A landscape with many peaks, sampled at points; each row gives a point and its height.
A climber steps from a point to whichever of its 2 nearest points has the largest rise for the distance, and stops where none of them is higher. Distance is the straight distance between rows; heights are no part of it.
Dukab height 277: [200 137 130  97 133 133 157 141 103 134  82 127 147 176  93 142 110  92
 101  94 134 149 104 147 122 144 139 150 156]
diser height 657: [114 124 148  77 199 125 152 102 132 117 128 111 142  90 116 205 131  98
 127 118 133 142 157 142 121 135 156 140 149]
popa height 85: [113 156 135  98 120 142  75 126 132 143 144  78  95 129 114 149 150  77
  89 122 117  95  97 132 148 149 127 107 126]
lofus height 210: [178 128 133 101 137 115 141 151  93 143  91 163 140 151 113 116  86 136
 113  77 132 163  77 151 123 124 128 155 139]
vagad height 709: [ 58  80 111 163 117 124  89 159 199 149 138 106  89  86 174 114 169 167
 169 145 113  85 170 107 125 120 138 132 136]
pulof height 724: [125  97 133  94 165 127 160 157 154 137 104 111 127  87 178 168 143 140
 134 179 138 134 199 132 113 112 175 150 186]
rekol height 432: [116  94 145 137 127  86 141 206 150 162 177 105  73  89 154 130  79 173
  83  83 106  69 139 123 142  95  96  96 178]
Liliz height 510: [129 108 142  92 170 125 149  96 112 110  96 153 165 113  89 165  93 124
 161  57 138 198 124 134 118 137 153 150 125]
pesi height 126: [ 88 129 126 113  95 136  58 116 136 132 143 103 109 109 142 121 150  99
 113 144 119 108 106 135 151 139 136 106  86]
vam height 211: [108 144 100 168  76 138  48  96 142  99 141 143 141 139 157  71 139 147
 198 154 143 130 108 133 137 132 129 172  70]
dufu height 208: [160 125  91 173  94 155  84 104 144  86 135 136 188 158 162  83  98 118
 189 191 133 171 111 157 104 111 138 143  74]
miti height 718: [ 82 111 136 130 152 102 162 162 171 160 132 105  93  96 140 149 147 156
 120  83 125 122 169  88 119 136 121 119 194]
nuva height 306: [166 141 149  93 171 111 135 123 104 135 148 157 150 111  93 182  82  98
  78  84 126 125  77 165 127 129 136 129 112]
Raloz height 307: [122 113 152 110 101 121  98 151 115 135 146 138 115  94 173 108  79 160
  99 132 122 116  99 151 177  79 130 132 102]
Zer height 625: [ 94 125 127 139 130 100 146 159 136 160 143 130 104 100 129 140 121 154
  96  80 122 120 125 102 129 132 103 119 161]
mit height 123: [ 66 119 121 172 134 109  80  74 133 125 188 157 133  70 132 125 140 120
 177 139 127 124 116 132 140 114 114 125  62]
Peg height 84: [110 153 119 134  99 146  78  99 128 120 145 128 136 142 134  96 140 104
 148 162 133 125  93 140 144 136 123 113  89]
zife height 270: [164 122 119  97 135 112 154 186 119 168  96 140 120 146 131 119 110 143
  98  65 125 145 101 138 135 133 135 170 172]
vivol height 830: [142 104 131  84 162 142 148 121 141 112  94 120 151 114 153 155 124 128
 143 159 143 163 177 139 113 110 168 147 161]
bugeg height 443: [142 136 167 143 104 117 131 136 115 124 156 156 112 114 174 100  58 168
  85 160 105  92 111 137 207  67  96 121  86]
vovok height 671: [183 136 141 144 127 121 152 105  63  95 135 164 172 156 132 119  52 127
 124 146 121 141  79 167 129  83 107 105  82]
Zik height 54: [116 148 133  95 140 135 107 133 147 153 115  76  94 150 108 157 157  88
  93  91 121 115 120 115 149 174 126 123 172]
dero height 405: [ 66 120 119 194 132 142 134 137 182 138 142 107  93 123 130 103 213 146
 163 158 132  67 195  93 115 156 106 107 138]
vakog height 305: [138 119 134  91  97 114  91 166 115 156 129 131 111 121 155 106  80 144
 100  87 129 144  73 152 174  97 132 154 121]
ferab height 593: [124 125 140 133 173 146 179  83 138 113 138 117 154 121 108 163 165  93
 145 192 133 125 200 120  99 134 134  94 134]
kuv height 169: [ 63  98 114  99 101 126  35 118 166 141 118  99 101  71 157 132 160 114
 124 133  97 120 117 133 143 136 147 130  82]
tupe height 334: [190 113 139  97 166 102 187 177 121 157  81 140 121 122 118 156 118 136
  87  74 118 125 135 142 111 129 132 161 174]
div height 592: [135 137 115 153  97 133 134 104  95 138  91 173 141 186  82  91 134 146
 152  68 140 184 104 103 131 148 112 134 127]
luko height 371: [148 154 152 133 176  97 162 136  97 131 171 148 129  95  96 196 105 112
  75 109 127  83 102 147 121 126 123 112 119]
leben height 441: [108 151 133 143 133 106 186 121 112 143 127 138 126 140  71 156 150 128
  87  46 136 130 127  82 107 160  95 114 156]
Bepo height 360: [153 148 151 155 161  99 183 127  83 119 181 149 124 107 115 166 100 125
  89 191 125  71 126 143 114  99 101  95 109]
tudup height 485: [118 122 135 119 142 152 187 118 129 117 115  95  99 123 113 125 212 153
 163 137 132 133 240 112 113 148 159 113 180]
tope height 526: [210 119 127 133 170 107 188 159  87 131  95 169 139 132 114 145 114 143
 104 152 134 113 137 130  91 111 116 120 144]
Bem height 731: [151 108 141  84 193 146 169 112 127 104 110  97 163 112 118 185 127  89
 121 157 133 155 190 143 101 124 164 122 155]
mev height 363: [139 134  87 186  82 152  88 160 178 103 104 113 134 164 156  55 179 179
 189 185 148 101 164  99 110 139 116 162 114]
zuz height 482: [163 148 149 147  90 135 149 115  74 103 135 158 137 180 123  93  61 151
 101 116 123 128  60 149 163  96  94 116  85]
sidan height 546: [118 144 126 154 149 160 165  76 146 119 135 100 145 150 119 129 212  97
 141 200 140 110 220 112  92 156 125  98 132]
Movez height 525: [197 123 134 124 152 141 132 110  86 100 132 139 183 156 111 134  54  85
 118 147 125 156  71 162 111 109 133 118  90]
zep height 89: [ 83 138 136 134 129 112  79  67 114 121 191 134 129  69 117 146 137 106
 122 140 114 120 105 139 154 108 118  84  53]
nivu height 573: [164 141 111 125  73 144 129 168  93 133  94 145 119 208 111  62 112 143
 114  90 141 153  75 117 145 136 121 144 145]
kar height 336: [185 151 135 110 138 131 163 161 117 148  98  98 105 173  88 151 142  98
  85  75 126 126 121 123 132 165 130 144 181]
Nepav height 289: [117 129  87 171  66 145  64 152 174 103 118 127 130 154 156  46 156 176
 193 154 141 121 121 113 132 128 119 185  93]
mot height 796: [146 161 140 152 121 138 151 122  80 121 156 146 140 154 101 116 113 118
 103 167 130 105 105 135 125 119 100  97 113]
tonav height 388: [159 160 136 134 146 134 187 129 106 144 111 120 113 169  68 147 171 120
  93  75 131 126 157  97 125 171 120 116 177]
peko height 501: [119 144 119 179 128 150 152 102 146 119 128 137 134 145 118 102 193 130
 157 180 139 113 191 100 109 156 120 109 132]
Siz height 267: [150 118  88 125  91 168  66  98 162  94  96 123 183 160 167 106 112 122
 193 181 141 184 120 151 106 129 165 160  95]
nakel height 364: [ 76 137 116 212 109 131 158 132 155 148 162 140 100 133 102  91 191 149
 153 127 133  99 175  72 113 157  80 104 137]
pof height 527: [ 85 107 130 123 124  96 116 168 153 160 162 114  81  71 152 141 112 152
  97 100 109  98 127 112 148  91 119 100 149]
rekop height 429: [167 138 127  81 149 137  96 101 100 117 125 130 169 134 122 144  64  82
 115 123 128 168  66 167 134 129 160 137 106]
meza height 643: [125 105 127  98 141 157 164 162 160 127  79  86 114 116 168 135 183 159
 142 171 128 132 220 118 111 121 175 133 192]
Fut height 436: [132 140 109 184  88 156 123 141 152 123 121 135 129 170 130  63 178 153
 157 186 148 101 153 111 115 147 115 124 129]
kigar height 218: [ 67  94 104 109 105 126  26  81 176 111 109 105 125  68 170 131 174 111
 178 150 107 124 138 139 132 143 166 155  54]
tizem height 444: [ 64 124 121 150 134 145 167 114 160 119 133 107  98 111 125 123 222 142
 171 142 133 113 219  94 114 152 132 122 155]
dis height 478: [140 136 136  58 147 122  72 116 121 143 108 118 137 115 129 159  95  82
 101  95 121 154  73 156 148 132 159 150 130]
ton height 325: [111 114  97 113 105 147  54  72 169  84  96 132 168 124 162 124 113 105
 218 151 128 193 122 152 121 143 172 178  83]
gem height 516: [ 94 142 134 125  96 111 127 150 118 151 154 129  99 125 108 120 102 140
  89  54 127 122  82 109 150 119  97 120 131]
dogi height 440: [113 125 125  94 137 135 102  97 119 127  89 149 157 140 119 129  94 117
 166  73 139 199  97 143 141 145 153 156 126]
det height 286: [156 137 136 158 150 124 156 134 106 132 173 130 134 115 138 143 126 115
 100 233 134  86 145 146 107  84 109  95 119]
gog height 266: [ 91 113  90 122 105 118  24  76 166  92 122 131 148  87 171 117 136 116
 211 143 110 150 126 138 129 132 158 178  48]
kimap height 161: [ 79 137  98 178 108 113  46  66 148 102 152 147 132 112 133  92 152 120
 199 138 136 129 120 130 136 132 117 147  58]
tulud height 644: [180 137 131 153 147 122 174 118  85 117 125 161 152 149  87 149 118 121
 109 161 138 130 129 120  98 127 110  96 128]
Mevir height 452: [150 156 136 135  97 131 139 145  75 129 132 149 121 183 111  85  96 134
  99  92 138 133  58 129 145 127 107 126 125]
zozok height 704: [163 148 105 124  90 153 113 123  94 121  81 153 151 212  98  85 117 126
 140  92 150 188  77 121 139 158 136 142 134]
fad height 509: [101 145 115 153 106 109 159 110 114 143 123 161 134 153  85 126 139 148
 134  71 142 162 121  87 124 145 100 129 140]
zef height 616: [148 153 154 140 110 127 138 125  96 117 166 143 125 130 142 113  88 136
  90 180 127  88 100 146 166  90  99 106 105]
rosul height 580: [133 113 143  56 186 121 131 104 124 127  97 130 158 111 122 179  94 100
 136  93 135 174 126 157 129 138 163 158 139]
Zes height 394: [111 130 137  82 119 118  66 138 126 156 127 122 109 111 132 126 104 119
 101  79 125 156  70 129 157 125 142 132 127]
Firo height 417: [225 116 130 113 163 107 191 188 100 147 108 168 126 125 118 156  96 137
  75 106 125 102 110 161  94 111 120 152 145]
kuf height 398: [129 135 151 136  80 114 160 177 115 142 154 122  93 146 116  94  76 170
  76  55 118  95  82 111 154 103  79 125 148]
mebib height 656: [138 113 152 119 203 121 186  89 119  93 144 128 176 100  98 193 121  91
 146 166 124 149 175 121 104 125 148 111 119]
kam height 577: [117 104 125  95 117 169 140 165 178 125  89  51  92 148 159 138 195 139
 135 152 113 110 199 111 119 160 162 122 213]
vafu height 150: [157 136 112 166  98 155 118  94 101 100 134 152 179 173 134  92 110 119
 155 181 138 156  99 142 108 118 123 107  89]
Fabep height 528: [103 109 135  95 137 155 171 151 145 124 106  60  86 133 128 140 209 132
 136 111 131 130 208 106 123 159 152 108 209]
Zar height 810: [ 59  91 123 139 121 109 123 165 196 162 145 106  83  96 151 138 156 146
 140 118 113  96 165  85 126 131 118 104 168]
zekat height 227: [119 135 142 150 154 131 122 129 144 142 166  92 119 100 164 147 160  99
  98 229 114  76 152 135 112 109 120  94 121]
kep height 450: [122 144 150 142 153  93 160 153  99 135 165 158 120 101 123 147 106 149
  89 141 119  88 111 130 123 110 107 112 127]
kini height 378: [ 87 120 117 108 111 130  76  82 147 121  96 136 149 124 140 135 114 107
 190 121 127 184 109 141 136 154 159 157 100]
Kav height 335: [123 114 141 143  97  97 179 195 128 154 169 132  76 113 141 104  69 194
  81  70 116  75 114 102 131  95  71 108 163]

For each start below, name the point where the climber stops.
Zik => zozok
Siz => vivol
tudup => vivol
zife => mot
Kav => Zar
Dukab => zozok
popa => vivol

Call two points neighbours if one is among the 2 nearest of the other. Go from one point of each pair to the other, from neighbour to neighbour, staying as high as possible. Name the lowest point that can't be avoided.
mot, vovok => vakog
dis, zozok => rekop
vovok, kep => nuva
vovok, zozok => Mevir
Zar, vivol => dero
